Points on a hilly landscape, in no order, each with its height.
From any point a ball rolls to the lowest of the 5 points nearest to it. It stops when none of these is lower. Distance is the straight distance between rows; heights are no part of it.
Z_32: [-19   2 -17   2  15  15  -1  14   3 -10  14]  h=14.8
Z_434: [ -2 -22   0 -12   9   5 -17 -11 -15   0   8]  h=33.1
Z_508: [-37 -10  18   0  -1   8  15   6  11 -18  25]  h=58.5
Z_949: [  1  23 -23  13  15  23   6  29  12   0  12]  h=59.4
Z_521: [-32 -16  -8  -8  12  15 -13  -6 -11  -9   9]  h=50.5
Z_844: [ 36  -2  44  -9 -17 -17  10   3  15 -15   9]  h=39.9
Z_372: [ 41   7 -37  11   5 -21 -21 -11 -13  16 -44]  h=35.2
Z_252: [-21  26   4  13   1  30  31  37  27  -6  24]  h=47.6
Z_109: [ 29  17 -31   9  10   4  -2  20   5   7  -3]  h=37.5
Z_910: [  4 -28  31 -29 -14  -5 -17 -38 -30  14   9]  h=5.4
Z_722: [ 28   8 -38   8  13  -6 -21   3  -7   5 -22]  h=36.8
Z_806: [ 12  14 -40   7  18   9 -23   9  -1   0 -15]  h=40.8
Z_110: [ 14 -24  10 -14  -2  -8 -16 -17 -20   7   5]  h=20.2
Z_16: [-68 -16  39  -2 -19   2  15 -17   6 -21  26]  h=55.5
Z_169: [-40  24 -14  13   6  29  29  34  24  -3  19]  h=9.2
Z_490: [ 27 -21  40 -15 -18 -24   1 -15  -3   0   5]  h=27.2
Z_997: [-63 -29  32 -16 -15   9  -8 -34 -20  -1  26]  h=61.5
Z_102: [-46  -7  45  -6 -15   5  19   1  20 -30  30]  h=42.6
Z_707: [ 49   5  -5   8  -6 -25  15  13   6   9 -11]  h=26.1
Z_839: [ 27   0 -11   0   5  -4   1  11   1   0   2]  h=34.9
Z_606: [ -3  10  52  -2 -11   9  20  15  34 -31  23]  h=5.0
Z_727: [-66   6  49   5 -23  -1  40   4  33 -34  20]  h=57.6
Z_202: [ -9  -9  56  -9 -18  -2   3  -3  17 -28  26]  h=11.7
Z_913: [ 31 -17  -6  -3  -5 -35  -6 -34 -28  32 -48]  h=35.6
Z_841: [ 40  13 -40  22  -1 -33 -10 -13 -10  24 -55]  h=39.8
Z_523: [ 23 -23   3 -23  -1 -16 -23 -33 -30  21 -20]  h=27.8
Z_825: [ 31 -25  25 -20 -20 -36  -2 -46 -33  34 -24]  h=34.8
Z_698: [-38  11 -38   6  22  25 -17   5  -1 -13  -8]  h=47.4
Z_44: [ 32 -10 -21  -3   4 -24 -21 -24 -22  22 -44]  h=34.6
Z_973: [ 30 -19  14 -14  -7 -25  -4 -17 -15  14 -11]  h=21.5
Z_686: [ 40  -6 -16   6  -2 -33   0  -7 -10  14 -27]  h=26.3
Z_97: [ 35  11  32  -3  -9  -1  19  20  25 -17  15]  h=28.9
Z_402: [-13   0 -30   3  22  19 -17   6  -2  -8  -3]  h=38.5
Z_26: [ 10 -11 -23 -10  14   4 -36 -21 -20   7 -28]  h=46.0
Z_600: [-44 -15 -18  -7  20  18 -25 -12 -14  -9  -3]  h=66.5
Z_172: [  4 -17  55 -19 -19  -7  -4 -20   0 -14  20]  h=31.4
Z_22: [ 10 -15  22 -11  -3  -4   0   3   4 -13  18]  h=42.7
Z_922: [-43  -3 -20   6  14  17   1  11   2 -14  10]  h=35.7
Z_692: [-34 -26  52 -22 -27   6 -14 -40 -22   2  30]  h=36.5
Z_115: [-30   2  -6   3  10  15  13  18   9 -11  21]  h=41.7
Z_363: [-41  34 -37  22  15  35  15  33  15   0   4]  h=51.4
Z_150: [ 29  -2 -33  16   0 -33 -20 -32 -17  32 -81]  h=45.8
Z_198: [-44  12   7   7   1  17  38  27  23 -16  23]  h=56.6
Z_279: [-30 -29  18 -21  -2   8 -21 -27 -25   4  17]  h=49.7
Z_11: [ -9  -5 -33  -3  22  18 -43 -15  -9  -5 -24]  h=56.8
Z_971: [ 40 -15   8  -3  -8 -26   4  -7  -6   6  -5]  h=14.4
Z_187: [-49  47 -31  26   7  39  34  41  21  11  11]  h=56.9
Z_447: [ 38  32 -40  17  11  -2  -6  19   1  12 -13]  h=22.3
Z_602: [-21   0  34  -1  -5  11  23  14  22 -24  30]  h=35.8
Z_27: [ 9 16  9  5  2 16 21 31 21 -3 23]  h=45.6
Z_675: [ 35  29 -15  14   0   6  16  30  18  12  10]  h=52.7
Z_516: [ 50  49 -36  24  -6  -9  15  28   6  28 -13]  h=20.1
Z_648: [ 48  26 -33  20   1 -20   7  15   4  19 -20]  h=5.8

For each start below, name every point that the ball comes to, in order.
Z_434: Z_110, Z_910
Z_150: Z_686, Z_971
Z_372: Z_686, Z_971
Z_27: Z_97, Z_606
Z_22: Z_110, Z_910
Z_26: Z_523, Z_110, Z_910
Z_600: Z_922, Z_32

For each start below, name the point where the ball stops.
Z_109: Z_648
Z_997: Z_910
Z_722: Z_648
